Points, in no order, along strands that fork and pass close to each other.
Two points are linked if the straight distance between their rows is under 87.1. Some points are linked to none.
Z754: [  8  19  -5  32 -40 -12  23   0 -22   4  -8   8 -30 -18   2 -26 -17 -20
 -21   8   7 -17  -1 -16  12  22  10  -8  -2  -9 -13 -11  -6  28   4 -19
  15  35 -20  10   3  12  -7 -19  -3  -1   0  -9 -10 -15 -24  -4]
Z346: [ -5 -20 -13  14   1 -16   8 -27 -20   9   9 -10 -18   0   8 -26 -24   4
 -16   0  34  11   6 -17  -8  20   2  -8  16   1 -29  17 -10  21 -13 -10
  11   0 -10 -19  -2  -8 -10   6 -22   9   8   4   7 -27  -2   0]
Z999: [-22  -8  27 -26   9 -23 -17  -7  11 -11  21  -7  18 -12  -8  25  11 -36
  19   5 -23  11 -21  21  11  11  -2  10   7  -2 -19  -1  30 -20  15  27
   5 -13  -6 -10   1  11  -6  16   3 -14  -9   3  -1   6  11 -10]
Z605: [ 19   2  -4   4  10  18 -18  21  21  -8 -17  24  41  -6  -1   6  -5  23
   5 -20 -28  12  11   3  -4 -28  -9 -16 -22   0  47 -17 -20 -38 -11   4
 -11 -11   1  32   4  -5  17  -5  -1  -7   4  -3  18  29  -3 -13]
Z816: [ -5   2   1   1 -16   0 -17 -19  13   0  -4  -5  -4 -17  -2  -4  -4  -5
  -2  22  15  22  -4  -1  28  22  17  38  -3   7  -1  35  -2   8  12  24
  -9   0   1 -15  -9   1   3  11  -2  10 -14  20  34 -28   8 -10]
Z791: [ -1   3  -1 -22 -18   7  -4  15   8  20  -5   3 -12   7   4 -10  15  21
  12  22  16 -19   0   5  10 -14  11   7   5  -1  -4   3  -9  35  11 -17
  -7 -14  14   4 -26   7 -14   4  14  13 -32  11  10  -5  -2  18]
Z568: [ -7   1  -8   2  23  13 -23  15  -6  19  25  -6  48  12  19   2  -1   0
 -18  17 -21 -13  23   4 -11 -44 -19  -1 -13  14  21   5 -15   1  14 -22
  -7  -6  -5  18   8   2  10   5  12  -3  -3 -16  -4  11 -19 -11]
Z339: [ -8  12 -19  26 -12 -29  -6  -7 -18  -6  -3 -14 -25 -11   6   5 -34 -18
   1 -10   0  15 -20  23   4  25  20   5  -4 -11 -13  -5  31   8  -8  16
  23   5 -20 -30  -4  -1   6   6  -3   3  17  -8   5 -22 -10 -17]
Z221: [ 21  21  15 -21  -1  10  18  -1  28 -26  -2  15   4 -17 -26  27  20   5
   1 -17 -26  11   1  -7   6  22 -15   9   0  11  21 -13  -8 -18   9   3
  -8 -15  19  19  11   2  24 -20   3   0   2   8   0  15  23   7]
Z79: [  2  14   2 -11  10  25  11 -11   8 -10  -9  -4 -10 -15   3  35  -1 -18
  -3 -11 -16  22  -7  -5  17  14 -13  23  -2   6   3  -8  16 -25  -9  19
  13  16   9 -10  16   8  34   5  22   0  22  11 -13   0  -1  -1]
Z711: [  3  12 -10   1   9  17  19 -19  -3  -3 -21  -9 -15   1  10   8  -8  -5
  -5 -20   7  28 -10  -8   4  19  -2  15  -3  19   8   3   5 -26 -23  29
   1  23  -1 -15  23   9  20   5   7   4  23   5  -3  -6   0  -1]
Z526: [ 20  -6 -11  12 -12  26 -14 -19  11  -7 -14   9  29  12   2  16 -13  -7
  -5 -13   8  43   7 -10  -3   5 -15   8  -1  24   3  22 -17 -27   8 -14
 -12  12   3 -11  17   2   7  -3  -8  -5  -9  28  29   4  13   0]
Z244: [ 20  14   5   3   3  14  -9  14  15 -16  11   2  23 -15 -11  18  -2 -34
 -11  23 -24  -7  10   6  -5  -4 -18  -7  -2  -2   8   5 -15   5  26 -24
 -10  20  -2   2   5 -12   7 -15   9   4 -20   0   9   8 -22  -8]
Z378: [  1  -1  -4 -10 -38 -15  -2   5  12  20  -4  -4 -13   6  -7   5  23  20
  22  14   6 -17 -10  29   9  -2   9   2  -9 -21 -19 -11   5  22  -6  -1
   5 -27  10   2 -30  -1 -16   4   7  12 -29  28  14  18   2  11]
Z596: [-13 -12  -7  14   6 -30   8   7 -18 -25  11 -27 -14  -2  14   2 -10 -16
   1   0   3 -19   8  25   4  14  12  -4  -7 -25 -15 -16  23  -1 -13  22
  24   4   5   8   4 -11  -5 -12  14  -6   9 -24 -32   5  -3  -5]
Z182: [  6   4   7 -16   3  29 -13  27  11   7 -19  21  30  13   7   7  10  15
   3  -9 -15   2   0  13   2 -27 -13  -3 -23   0  32 -20  -4 -31 -11  10
 -11 -12  -1  30  -1   7  -8  -2   7 -10   2  -7   5  27  12   1]
Z80: [  2  -6  12   1  -3 -23  -2  -6   6  -4  19  -5  -6   2 -22   3   8   7
  15  -1  -1  -2  -8  23   0  19  -4  -6   7 -25 -11 -18  20   0 -22  25
  13 -30   0  -7 -15 -18 -10   9 -21  -7  -5   6   6   6   7   9]
Z658: [ -5 -15   3  21  18  -8  -7 -22 -17 -27  21  -9   7  14  -4   6  -5 -18
 -13   6  -1   8  15   6 -18   9  -4  -2   0  -1  -2  19  10  -6  10  -4
   3  24  -5 -23  11 -22  -2  -2   1  -3   6   1  -8 -18  -2 -10]
Z808: [ 10  13  -1  26 -29  36  15  -8  -4 -12 -26  16  -6 -16   4   8 -17 -14
 -23 -10   2  25   3   4   4  11  -6  28 -19  26  -4  18 -13  -5  11  -6
 -26  38 -22 -13  36  -3   5 -19   1   4   0  25  23 -18  -4 -33]
Z275: [ 10  20 -15  34 -31  34   1  -5   1  20 -38  15  -8  -3  12  -6 -30  -7
 -22  -1  15   6  -2   6   5   4  -1  11 -25  17   6  11  -9   9   0  -9
  -4  36 -23 -13  17   1  -5 -11   0  -2   0   6  18  -8 -15 -16]
Z550: [  4  16 -13  34 -29  -6  -9   3 -13  19 -17   8 -17  18 -10 -13  -2   7
  15   7   6 -17 -22  11  -2   2  20  -6 -15  -8   7  -4   3  20   8 -21
 -10  16 -17  -8 -11   6  -9 -18   9   3  -7   9   8   2 -12   5]
Z393: [  7  -6 -16   8 -17 -17  11 -24  -4  19   5  -2  -9  -7   6 -32 -11  -5
   2 -10  28  15  -9 -36   5  20   6  -4  12  18 -18  17  -6  17  -6   9
  -9 -16 -10 -22  10  -1  -4  12 -27   1  17   8  14 -14 -12   1]
Z397: [-25 -18  23 -25  13 -36  16   7   4 -10  30 -11   4   0   0   3  16 -26
  12   6 -11 -33   8   2  -8  -5  -3 -12  -4 -11 -34 -10  20  -9   8  17
  13 -21  -5   7   7  -7 -22   4   3 -14  -7 -17 -28  21   8  -8]
Z307: [ -7  11 -18   7  32   4 -15   7  -3  23  23  -3  46   0  23  -9   2  20
 -24   9 -18  -6  40   4 -10 -46 -15  -8 -13  16  16  -4 -13  -2  -4 -16
   4 -12   0  28   8  -9  22  10  -9  -3  13 -20 -14   7 -13  -6]
Z224: [-13 -17  21 -31  48  -8  16 -12  -9 -19   6 -18   1  -6  12   4   6 -10
  -4  19 -30   8  14 -16 -11  -6 -22   0   3  36 -22   5 -18  -7  14  -7
   9  16   4 -13   7   9   3   9  15  25  -8 -21 -22   5  24 -19]
Z571: [  6   7  -3 -16   4  17   7  11  18   0 -26   1   5   0   9  -5   5  20
  -1   3  14   0   3  19   5   7  -4  -4  -5   4   2  -9 -18   2 -28  21
  -3 -12  14  18  -9 -10 -18  -2 -10  10  -4 -16  10  13  14  17]
Z469: [  9  16 -26  27   6   5   1  -8  -7  13 -28 -15   1  12  15 -15  -8  -3
  -3 -13  20 -12 -12  -1   7   2  13 -16 -17  -7  17  -8   4  -6 -29  23
  -9  16   0   5  10  -9   9 -14  -8  -6  20 -27 -12  12 -10   6]
Z192: [  0  -4  -2  10 -21 -24 -10  -3   8  12   8  -9   3  19 -14  13  14   0
  21   9  -8 -13 -15  30   2   1   5 -16 -12 -29 -18 -23  21   4 -15  12
  13 -26  -2  -4 -20 -16 -11   5  -8  -8 -15  12   4  29   0   8]
Z680: [ 19   4   2 -20  20   6  12   2  12 -14   8  -4  18  -1  -6   7   5   4
  -8   1 -17   8  13 -20 -21  -4 -15 -18   7  22   7  -1 -29 -10  14 -17
  -2   1  13   3  10   6   8   0  -4   7   0  -5   1  13   6   6]
Z588: [-11 -18 -28  38   3 -13  -7 -18 -26  17  -1 -20   4  18  17 -20 -21   0
 -15  -9  27 -14   0 -21 -18 -10  10 -29  -5 -13  -6  12 -10   9 -17 -15
   4  14  -4  -2   7 -17  -3  -8 -11  -2  20 -27 -18  -7  -4   4]
Z281: [-20  -6  21 -23 -14 -16 -20  -6  18   6  12  -2  12  -9  -7  28   3 -16
  10  12 -18  12 -14  35  21   7  -3  19   2  -7 -26  -6  29  -9   4  19
  24 -24 -13  -2 -19   7 -12  19  -2 -13 -24  21  10   7  11 -10]
Z343: [  5  -1   6 -22  36   8  11   1  -4 -21  10 -15  15   4  13  12   1  -3
 -24  10 -25  10  24 -14 -14 -18 -25  -3  -3  36  -1  -2 -26  -9   7 -16
   9  14   3  -1   8   8   6   8  19  17  -4 -17 -19   6   7 -17]
Z944: [ -1  -8 -21  28  17  -5  -2 -13 -14   6  -6 -20   6  12   8 -16  -8   5
  -7 -17  19  -3  -2 -14 -12  -2   4 -21  -4  -4   7   3  -4 -11 -26  18
   0  14   4  -1  11 -17   8   7 -17  -1  32 -31 -17   3   3   8]
Z620: [-20 -21  25 -38  32 -16  23 -12  -3 -19   3 -13  -9 -20   8  -6  12 -10
   6  13  -9   0   1  -9  -6  12  -8   6  19  18 -30  19 -13   9  20   2
 -10  14  13 -10   4  13  -2   2   6  29 -10 -17  -9  -8  18 -10]
Z105: [-35 -18   3 -15  28 -35   3  13  -1   7  27 -17   9  -6  23  -1   4 -16
   9   8  -8 -34  20   9   6 -21   1  -6 -12   6 -36  -6  13  -5   4  12
  24 -27  -4  13   8  -5  -9  19  11  -6   3 -30 -43  24  12 -15]
Z372: [ 18   8  -4   4   3  45  10  18   4 -21 -20  17  -5  -9   3  16 -20  10
 -15 -25  -8   8   6   7 -14 -17  -5  10  -7 -10  30  -8 -17  -3  -4 -12
 -14  14  -8  15  12 -10  14 -18  21   5   3  10   9  -4 -31 -21]
Z940: [ 18   7  -1 -16  -9  21  -4 -17  28  -3  -8  11  19 -14  -8  25  11  -1
   5 -21 -19  29  -7 -22  16  27 -15  15  -2  28  14  10 -11 -33  22  -4
   2  -5  21   6  14  16  31  -5   8   2  -5  21  12  20  33  16]
Z263: [-26 -14  30 -32  31 -21  -4  -4   1  -8  30  -5   7  -5  -8  13  16 -26
  13  10 -22  -9  -8  -1  -4  -5  -2  -4  10  13 -21   2  23 -12  26  10
   5 -10  -3 -14   6  14  -3  20  11 -13  -3  -8 -22   7  13 -11]
Z761: [-16 -20  -4  -6  20  -8  -5   6  -7  18   7 -10   0  14  11   3  -4  -5
  11  -3   4 -15 -20 -15 -10 -12  10 -18  14   1 -15   8   9   1   2   1
   6   3   4 -11  -2  12   1  23   4  -3  15 -19 -21   3   3  12]
Z779: [ 20  22  -4   9 -31   1  28   7  -9  -3  -3   8 -20 -19   1 -19  -1 -29
 -16  10   7  -8  10 -29   6  18   0  -3  15  -4 -14   3 -11  21  11 -22
  -6  25  -5   8   6  13  -1 -18  -5   1  -4   4  -4 -17 -29   2]
Z166: [  0 -18 -25  26   0 -13   2 -15 -19  23   2 -12  -9   7  16 -24 -18  -7
 -13   0  29  -4   3 -33 -10  -1   2 -36  15 -17 -25   4 -15  18 -19 -27
  15   6   2  -3  -6  -8  -3   3 -23  -2   7 -12 -11  -8 -10   8]
Z978: [  7  16  33 -34  -6  -1  21   7  25 -33   4  12  -3 -13 -30  15  28   6
 -12  -2 -18  -1  14   9  -2  12 -15  17  10   2   5 -11  -2   3  12   2
 -20 -22  13  19   0  -5   2 -25   6  -3 -14  12   2   5  14  -3]
Z436: [  7  10   8 -21  19   1  -9  24  22 -15   6  20  32  -6 -12   3   3  33
  -7  -8 -34   4  22  -5 -17 -34  -8 -11 -21  11  31 -28 -33 -33   0 -22
  -6 -21 -13  25   1   8  10   5   0 -12   6  -4  11  12  -6 -19]
Z527: [-27 -28  -5 -13  21 -13 -14  16   0  30  10 -10  12   4   9   6  -1   3
  13  -4  -5 -24 -24  -3  -5 -31  10 -24   7   6 -24   2  12  -1  -6   4
  17 -16   5  -4  -5   8   3  42  -5  -6  22 -30 -29  13  21   2]
Z298: [-22 -11   5 -37   8 -12   6  -1  -7 -12   0  -9 -21 -19  25  10  -5  -1
  -5  11   0  13  -8  27  13  14  20  27   9   5 -24  12  17  13   6  23
   7  -1   3 -18 -12  24  -4  17  15  21  -3  -4   0 -30   7 -16]
Z773: [  8  -1 -10  14  -1   5   8   8 -23   0  16  -3 -16  11   9  11   2 -22
 -11  -6   0 -10  16 -14   1 -11   4   6   9 -20   0  -5  32  -5   3 -12
  19  18   7  -4   7  11  22   3  20 -16  16   9 -34 -11 -26   0]
Z824: [ 25  12   2   3  -9   4  12  11  -4 -23   8   2   2 -12  -9   0   0 -29
 -19   9  -7  -3  15 -14 -21   5  -8 -13  17  -4  -5   7 -17   8  23 -33
 -18  22  -3  -1  11  -5   6 -23   5   4 -13   7   3 -11 -25  -4]
Z882: [-17 -34   6  -8  22  -4  10  11 -26 -12  11  -9   8   7  10 -11  -9  -1
  -1  -9   3 -21  -3 -24 -36 -21 -12 -19  12   4   7  20 -29   0  16 -21
 -23  29  -6   3  14   6 -17 -16   6  19   2 -28 -21  -5   8  -9]
Z834: [  2  16   3  20 -42  -3  12  -8  -6  12  -9  17 -32 -16 -12  -4   0 -14
   3  -9   0   1 -25  -6  20  23  15  28  -4  13   3   9  28  10  15  14
 -14   8 -24 -14  15  13   7   0   7  -5  14  25   5 -23 -16 -10]
Z698: [  1  13  31 -13  -4   7  18  -7  15 -31   6  11 -20 -14 -25  21  12  12
  -8   2 -10   7  17  24  14  20 -15  31   9 -13  -2 -10   8   4 -13  17
   3 -20  11  10  -9 -22   4 -12  -2  -5  -5  18   3 -11  12  -5]
Z938: [  5   3   4 -14  15  14  -3  16  16   5 -19   5  20   3   3   0  12  18
   4   1  -4   2  -4   6   1  -9 -11 -17 -14  13  12 -12 -14 -21 -21  16
  -7  -5  12  16   0   0 -11   9 -13  -2   8 -18   1  25  20  15]
Z560: [ 20   0   2   4  -3 -17  11 -12  -7   0  24   5 -18   0 -27 -22  16  14
   5  -9  16   3   6 -30  -9  13  -1  -7  28  -9   3   3  -2  12   3  -9
  -9 -18  11  -9  -8  -8   4   1 -23   2  -3  17  12  -7  -2  21]
Z902: [  8  13   9 -21  16   2   4  13  15  -2   9   5  16   4  -4  -8   9   2
  -7  20 -10 -17  22  -2  -2 -26  -8 -28   8 -12  -4 -31 -17  17  -6 -24
  10 -16   7  21 -21 -10 -11  -5 -14   0 -17 -16  -8  10 -11   8]
Z294: [-12 -29   0   9  22   0  -9 -13 -19 -10  17 -11  23  20   7   4  -7  -5
  -7   1   2  -1  10 -11 -31 -14 -10 -12  -2  12   0  26 -14  -7  17 -14
 -13  26  -7 -19  18 -11 -14  -2   0   8  10 -12 -12  -7   6  -8]
Z910: [-17   7 -18  -6 -23 -26  -7  14  -3  19 -12 -13 -13  -9  13   3 -16 -19
  20   8   1 -11 -41  13  13  14  25  -4  -1   5 -34   5  12  20  10  10
  -3   0 -12 -17  -3  25  -7   9   8   7   0 -15   7  -3  -8   2]
Z15: [  1 -14   6  10  -2  10 -13 -31  -8 -21 -10   8  19  18   0   7   2  -3
  -1 -15   3  38  -8  -2  -8  13  -3  14   1  29   6  39 -16 -24  18   2
 -26  25 -10 -16  17   3  -7  -4  -5   6  -6  17  26  -8  19  -9]
Z202: [ 15  22 -12  16  -4  15   0   1   9  10 -26  -2  -6   2   0   5  -3 -14
   8  -1   8  -5 -13   8  19  13   7  -2 -11 -18   9 -13  16  -5 -20  20
  -2   8   1   1   3  -5   8 -13  -2  -6  10  -7  -1  11 -13  11]
Z482: [  8  15   0   5   2  25   0  14   5   2 -15   1   0  13   5  21  -2   0
  -6   5  -5 -12   7  23  13 -12  -3   6 -17 -22  11 -24  13   3 -20   3
  11   3   3  13  -6  -8   2 -10  13  -6   7  -6 -15  11  -9   2]
Z446: [ -5   1  19  -6  -2  -6   7  -9  15 -19   3  -4 -11  -7  -8  10  -1   0
  -7  17  -3   3  16  43  11  25  -9  15  -4 -18 -20 -12   3  11 -22  19
  23 -14   2   2 -15 -27 -18  -5  -9   0 -17   5   9  -8   6  -4]
Z788: [ 10  13 -13  28 -21  14 -10  -1  -7  36 -20   7 -22  21   4  -1   7  24
  14   1   4  -3 -10  11  -4 -21  10  -1  -9 -16  15 -11   3  18  -1 -38
   5   6   2  -9 -28   8   9  -1  13   6  -4  34   9  -2 -10   5]
Z542: [ -8  -8   6   0  -6  16 -32  18   6  18 -14  -1  22  30   9  16  -4  -3
  -4  21  -8  -9 -17  34  14 -16  -2  10 -21   2  -2   3  -1  -2   1 -12
   1   5  -9  11 -18  11 -21   2  21  -7 -20  -2  12  22   9   3]
Z849: [-10  -4   9 -25   2 -10  18  -1  -4 -13   4  -9 -19 -15   7 -17   9  -5
  -5  16  14 -10   4 -16   4  14  10  12  19   8 -18  22 -12  24  18  -1
 -17  11   8  -1  -4  13  -9  -7   8  15 -14  -8   0 -23   1   2]
Z45: [ -6   4  12  10  -6  17 -11   1  12   6  -9   5   2  18 -11  34   1   9
   1   1  -8   0  -2  29  16 -10  -8  21 -21 -25  12 -21  28 -14 -21  14
  18  -8  -7  12  -8  -9  -1   0   8 -21   1  16  -8  17   7  -3]
Z228: [ 14   2  -9   7  -4  19 -16  10  -2  39 -24  19   1  25  12 -15  16  33
  15  -7  -1   4  -3   4 -13 -32   7 -21  -4 -13  32 -21  -2   6  -9 -20
  -3 -11  12   9 -25   0   8   2  -3  -2  -6  13  15  -2   4  17]
Z164: [  3  19  -8  -8 -28  -3   8   9   0  23 -15   6 -21 -12   6  -2   2 -21
  19   0   4  -9 -33  -7  23  16  19   7   4   8  -4   2  20   8  10  13
 -15   3 -12  -8   7  34   1   1  13  -1   9   3  -2  -6 -20  10]
Z479: [ 23   5 -13  13  -4  22 -15 -10  12  10 -11  19  22   8  -9  -6  -2  12
   1  -5   8  29  12 -13 -11  -1 -10 -14   5  10  16  14 -16 -11   0 -13
  -6 -11  12  -3   0 -12   6   2 -20  -4  -9  18  34   8   6  15]
Z647: [ 11  -1   3  10 -14 -26   4  -7 -11   2  22  -1 -31   4 -25 -15  16  26
  18 -15  19  -4 -10   2   1  18   7   7  16 -20   7  -7  14  15 -15  11
  -7 -24  -2  -7 -18  -7  -4   1 -13   3  -7  20   8  -8   3  13]
Z181: [ 28  11  -6  -5   1  17   5   9  10  -6  -7  20  11   1 -10  -5   0  14
   1  -6  -3  11  12 -12 -19  -5  -7 -17  11  -1  25   0 -19   0   5 -17
 -14 -11  12   9  -1  -8   6 -12 -10   4  -7  10  20   4 -11  10]
Z979: [ -1 -14   2   2   8  -5   3  16 -10   2  -5   6  -4  13  -5 -25   3  42
  -3  -6   9 -11   3   2 -21 -15   2 -27   6 -21  13 -20 -16   8 -24 -14
   2  -9   7  20 -21 -14 -18  -1 -28   3   2 -15   1   2  13  19]
Z802: [  9   5 -19   8  -8  23   6   3  -8   6 -20   2   0   4  26 -22 -23   3
 -18   1  18   5   1  -5 -18   0   0 -11  -4  20   7  14 -30   8   0 -17
 -18  24 -15  -3  11   4 -15 -19   3  10  -5   0  10 -13 -17  -6]
Z683: [-20  -7   1 -11 -15 -21  -6 -10  -5  -5   2  -8 -17 -19   5  -2  -4   1
  -2  20  11  11 -14  13  22  20  31  32  -5   1 -13  27  10  21  15  28
 -12  -4  -5 -21  -9  11  -1  11   4  17  -8   7  19 -41   7 -21]
Z319: [-10   0  27 -43  18 -15  22  15  18 -11   9   7   7 -10 -19 -10  28  17
   6   3 -12 -24   9 -18  -9 -17 -15 -18   5   8 -19 -17 -10 -11   2 -10
  -2 -18  10  13   0  10 -21   8 -22  -7   3 -19  -9  24  22   7]
Z201: [  8  12  -6  -6  -6   8  10  -2  10  -7 -12  -5 -18 -10  -4 -19  -1  24
   2   0  28   3   5   7  14  24  10  16  -2   0   8   5 -14  12 -24  30
  -8 -16  11   9  -3 -12  -8 -10 -10  10  -4  -4  16  -9  10  10]
Z506: [ -4  -6  23 -27  17 -19   3  -7  22  -6  17   6  12 -15 -36  -5  24   9
  22   0 -11  -8  -5 -21  -7   7  -6 -14  17  13 -10   3  -6  -8  19   1
  -4 -21  18  -9   5   2  -4  15 -26  -5   4  -8  10  20  24  18]
Z957: [ -4 -16   0   0 -10 -27   8   3  -9   9  13  -5 -25   8 -11 -26  15  48
  13  -5  25 -16  -2   2  -6  -3   7  -8  10 -25  -5 -15  -4  26 -22  -7
   4 -27  11   9 -34  -4 -13   9 -19  11 -13   8   2   1  18  17]
Z778: [  4 -14  -7  10  20  19 -12  10  -8 -16  -1   0  31  16   7   2 -16  24
 -14 -19 -10  14   7   9 -34 -23  -7  -5 -15  11  40   5 -25 -23  -2   3
 -16  18 -10   6  18  -4   1   0   8   4   6  -1   9   2  -7 -17]
Z933: [-29 -29   9 -13  21 -14  11   9 -25  -5   7 -11  -8  11  12  -5  -5  -8
   9  -3   8 -29 -13 -13 -14  -7   4 -11  11  -6 -15  12  -8   6   5 -11
  -4  24  -1   6   3  17 -19  -6  13  11   3 -30 -30   0  14   2]
Z752: [-11   8 -11  12 -12 -21 -12  -8   3   1 -10 -17 -10 -13   1   6 -23  -7
  11  -7   9  20 -26  36  15  34  13  17  -6 -12 -13  -2  18  10 -21  37
  11 -13  -9 -17  -8  -3  -5   6 -16   6   1  -2  24 -15   1  -8]
Z130: [  3 -15  -6   1   6   6  -9  24 -10  29 -17  10   2  24  14 -26  11  39
   2  -7   0  -9  -7  -6 -26 -39   9 -31  -2 -12  20 -19 -13   4  -9 -23
  -5  -4  10  15 -20  -2  -5  10 -17  -5   9 -17   4  -1  11  20]
Z585: [ -8 -18  17 -17  16 -28   4 -11   9  -3  24   0  -3 -10 -32 -14  14  -3
  22   0   6 -11  -7 -22 -12  10  -5 -12  32  -4 -19  15  -1  13  18   0
  -7 -17  10 -16  -4  -6  -5  11 -22   6  -4  -6   9   1  10  14]
Z289: [-32 -27   2   6  35 -32   2   2 -20 -11  27 -22   3  -9  27  -6  -3 -23
   4  16  -4 -25  26   9   4  -9  -7   0  -5  10 -14   9   8   3  20   1
  20   5   5   8  14 -10  -2   0  21   7   0 -31 -46   8   4 -10]
Z95: [ 24  -2 -13   0 -14  30  11  22 -11  -7 -13  16  -3   2  17 -13 -17   4
 -17 -23   1   1   8 -10 -26 -18   1  -4   5  -3  19  -3 -29   0   5 -27
 -25  17 -12  10  15  10   1 -21  18   2  -2  13   6 -16 -42 -19]
Z265: [ -6 -21   7   8  17   9 -14 -10 -16 -19   3   3  23  29  -4   6   4  13
  -2 -21  -4  17  -3  -5 -30  -9  -7  -3  -5  21  26  22 -13 -28  12   1
 -23  23  -7 -12  20   0 -13   3  -3   2  15  -1   5  -3  17  -6]
Z16: [  1  16 -11  36 -25 -12  -5  11 -21  -1  -3  -4 -12   5  -3  -9 -12 -17
  -5  14   2 -32  -6   5  -1   5  20 -10 -14 -20  -2  -5   6  16  11 -18
  -1  35 -19  -2   5   0  -5 -27  15   0  -1 -17 -10  -5 -16   2]
Z555: [ 14   7  -9  17 -20  15   8 -10 -13  17   3  10 -21  12  -6  11   3 -10
   0 -14   8   5  -3 -19  -3  -6   2   6   9 -17   3  -9  31  -9  -1 -16
   5   7  -5 -21   8   8  22   4   8 -16  18  35 -12 -15 -24   3]
Z546: [ -8  -7  12  10 -16  11 -33   1  12  27 -15  10  16  30  -8  17   7  15
  14   1  -5   7 -19  27  15 -18  -1  11 -15 -11  12 -13  18 -16  -9  -2
  10 -12  -7  14 -22   7  -7  10   8 -17 -13  22   7  24  17  11]
Z505: [-18  -6 -18  28 -14 -47  -2   2 -35 -24   7 -20 -36  -6   2  -7 -28 -15
   6 -13   7  -5 -16  16   2  22  28  -6   0 -24 -21 -14  26  10  -6   9
  23   4 -17  -8  -3   0  -4 -13   7  -4  12 -19 -17 -11  -6 -16]
Z602: [-10  -2  25 -10 -10   9 -23 -18  26  -2   2   7  11 -15 -17  24  -2  -2
   5   9 -10  25  -9  19  36  12 -11  37  14  -2  -3   4  16 -20   2  14
  17 -12  -2   7 -20   1   6  10  -3 -11 -15  32  15   1  19   1]
Z121: [  4   3  -4  -1   7  -5   7  18 -11  -6  18  -4 -19  -3  12  10   5 -23
  -5   2  -8 -16  20  -5  19 -12   5   2  14 -22  -8 -21  35   1   1  -6
  37  -2  14  11  -8  12  16   8  22 -15   6  -5 -43   2 -23   0]
Z703: [  5   6  -4  13  11  33  -3  12  -3 -14  -7   2   8  14   1  17 -15   9
 -18 -11  -4   5   8  18 -13 -17  -8  10 -17  -8  37  -4  -1  -7  -9   1
  -4  20  -7   9  10 -10   7 -14  13  -3   5   2  -1   0 -12 -12]
Z891: [  6   8  18 -34   1  -2   9  23  15   5   1  19  18   5 -10 -13  28  17
  10   6 -13 -21  10  -5 -10 -29  -7 -25   2 -12   5 -33 -11   2   3 -17
  -9 -29   8  25 -13  -2 -20  -6 -17  -4 -17  -4   9  22   0  14]
Z684: [  2  10 -11 -21   6  -2  13  -6  10   6 -10 -10 -11 -21   9   0   0   1
  13 -13  11  22 -17 -15  13  25   5   7  13  19  -3   4   1 -10 -13  37
  -3 -10  12  -9   8  18  15  17  -5  11  21  -3   3  -5   4  11]
Z40: [ 15   6 -12  24 -24  -1   7 -27  -3  10  -3  12  -7   4  -3 -39  -5   6
   1 -12  27  14  -1 -27   6  20   7   6  -7  28  10  23  -8  17  -6  13
 -15 -15 -10 -14  13 -13  -7  -8 -20  -7   6  17  27  -8  -7   0]
Z591: [ -1  14   3  -6  28   0  -4   1  13   0  16  -5  12   1   2  -3   1  -4
 -13  24  -9  -7  31  -2   5 -18  -5 -19   2  -3  -5 -22  -1   3 -15  -8
  35 -16   7  10 -14 -15   6  12  -8 -12  -1 -16 -22   6  -2   2]
Z635: [  8  17 -18  18  -9  16  11 -19   0   4 -19   1 -20  -4   2 -28 -16  20
 -13  -8  32  16   3  -3  10  24   9  15  -7  17  15  17 -11  14 -25  23
  -2  -2  -3  -4   4 -14  -1 -12 -16   5   4   5  23 -13   0  -1]
Z312: [  0   0   8   5 -19   9 -24 -20  23  -4  -7   3   6 -21 -14  11  -4  -7
   7   8   5  31  -5  -1  35  21  -2  43   9   3   4  29   4 -10  11  16
  -1  -4   7  -1 -10  -4  15   4  -4   1 -15  28  33  -9  16   2]
Z894: [ 16   8 -17  15  -1  19 -15  17  -7  15  17  -4  34   3  15   7   1 -27
 -15  22 -16 -22  22  -5  -2 -30 -10  -7  -6  -8  12   4   0   6  24 -28
  -5  15   6  -1  11  -4  12  -7  12  -2  -5  -4  -4   6 -35  -2]
Z444: [ -3   6   3  -5  26 -10   4   2   3  -9  25  -7  -7  -7   5   3  -1 -12
  -8   6  -8   0  29  -4  10 -11   0  -7  15  -6  -9 -23  21  -7 -12   3
  48 -18  10   4  -8  -3  17  22   2 -19  10  -7 -37  -1  -8  -5]
Z989: [-15  -4  -8 -16 -18 -12  12   8 -10   7  -6  -6 -26   0  14 -23  -3  13
  -1  15  25 -22  -7 -13  12   4  22   8   9   2 -18  14 -14  39   7 -10
 -10   4   1   8 -13  20 -18  -6  11  12 -15  -9  -4 -19  -3   7]
Z847: [  2   3  19   5  -5  13 -21   1   8 -10  -4  13  16  11 -21  17   8 -11
  12  -3  -9  10 -12  12   2   5  -7  13   2   0  23  13   9 -16  15   2
 -20  11  -7   6   1   0  -7 -13   6  -9 -13  15  14   9   8   7]
Z138: [ 14  12 -15   5 -31  34  -6 -12   5  27 -14  31 -16  -5  -5  -1  11  25
  14 -14  22  17   5 -29  13  -2   0  21  -4   2  26  14  12  -2   5  -3
  -9 -21  13  -6  -3   1  20   2  11  -3   0  48  15 -10  -1   8]
Z982: [  1  15   5  20 -25  22   1  -7  -1  11 -13  20 -29 -14 -14  28   0 -13
   1  -9   0   8 -15  -3  14  15   1  28  -2 -10   1   5  31  -7  10  -1
  -5  16 -14 -18   7   4  19   4  13  -9  12  30   4 -17 -13  -1]
Z107: [  7   1   0 -18  10 -13   1 -15  15  -1   7  -6   9 -21 -21   5  16   1
  22 -18  -7  17 -17 -28   0  26  -1 -10  16  20  -6   5  -5 -22   4  19
   1 -17  20 -16  12   7  16  22 -24   3  22  -4  10  12  15  21]
Z661: [-17 -12   6  12  23 -18  -5  -1 -11 -20  20 -20   4   2   9   5  -4 -23
  -2  19  -7 -16  14  19   0   4   0   0  -9  -2  -7   5  16   1   9   9
  13  15   0  -4   7 -13  -3  -4  17  -1   1 -21 -24   0   0  -5]

A fork is a point with three links. Follow the links from the first point to the second and name the forks in between, in order.
Z588 / Z479 => Z482 Z703 Z265
Z181 / Z560 => Z80 Z647
Z95 / Z698 => Z703 Z265 Z80
Z436 / Z372 => Z482 Z703
Z647 / Z444 => Z506
Z982 / Z754 => Z506 Z647
Z372 / Z585 => Z703 Z265 Z80 Z647
Z526 / Z221 => Z80
Z684 / Z343 => Z506 Z647 Z80
Z339 / Z378 => Z661 Z294 Z265

Follow the links from the first point to the second, and from the first to the third. Name the last point that the two ways share.
Z202 / Z882 / Z989 => Z265
Z527 / Z181 / Z602 => Z294
Z542 / Z989 / Z312 => Z265
Z816 / Z808 / Z944 => Z703
Z752 / Z343 / Z105 => Z661

Name the points in between on the shortest way along the links from the first point to the second, in order.
Z275 / Z938 => Z802 Z95 Z372 Z703 Z482 Z202 Z469 Z944 Z588 Z166 Z346 Z393 Z40 Z635 Z201 Z571
Z164 / Z989 => Z834 Z982 Z555 Z773 Z121 Z444 Z591 Z902 Z891 Z319 Z506 Z585 Z560 Z647 Z80 Z192 Z378 Z791
Z779 / Z79 => Z754 Z16 Z550 Z788 Z228 Z130 Z979 Z957 Z647 Z560 Z585 Z506 Z107 Z684 Z711
Z45 / Z752 => Z482 Z703 Z778 Z265 Z294 Z658 Z661 Z596 Z505 Z339
Z378 / Z343 => Z791 Z989 Z849 Z620 Z224
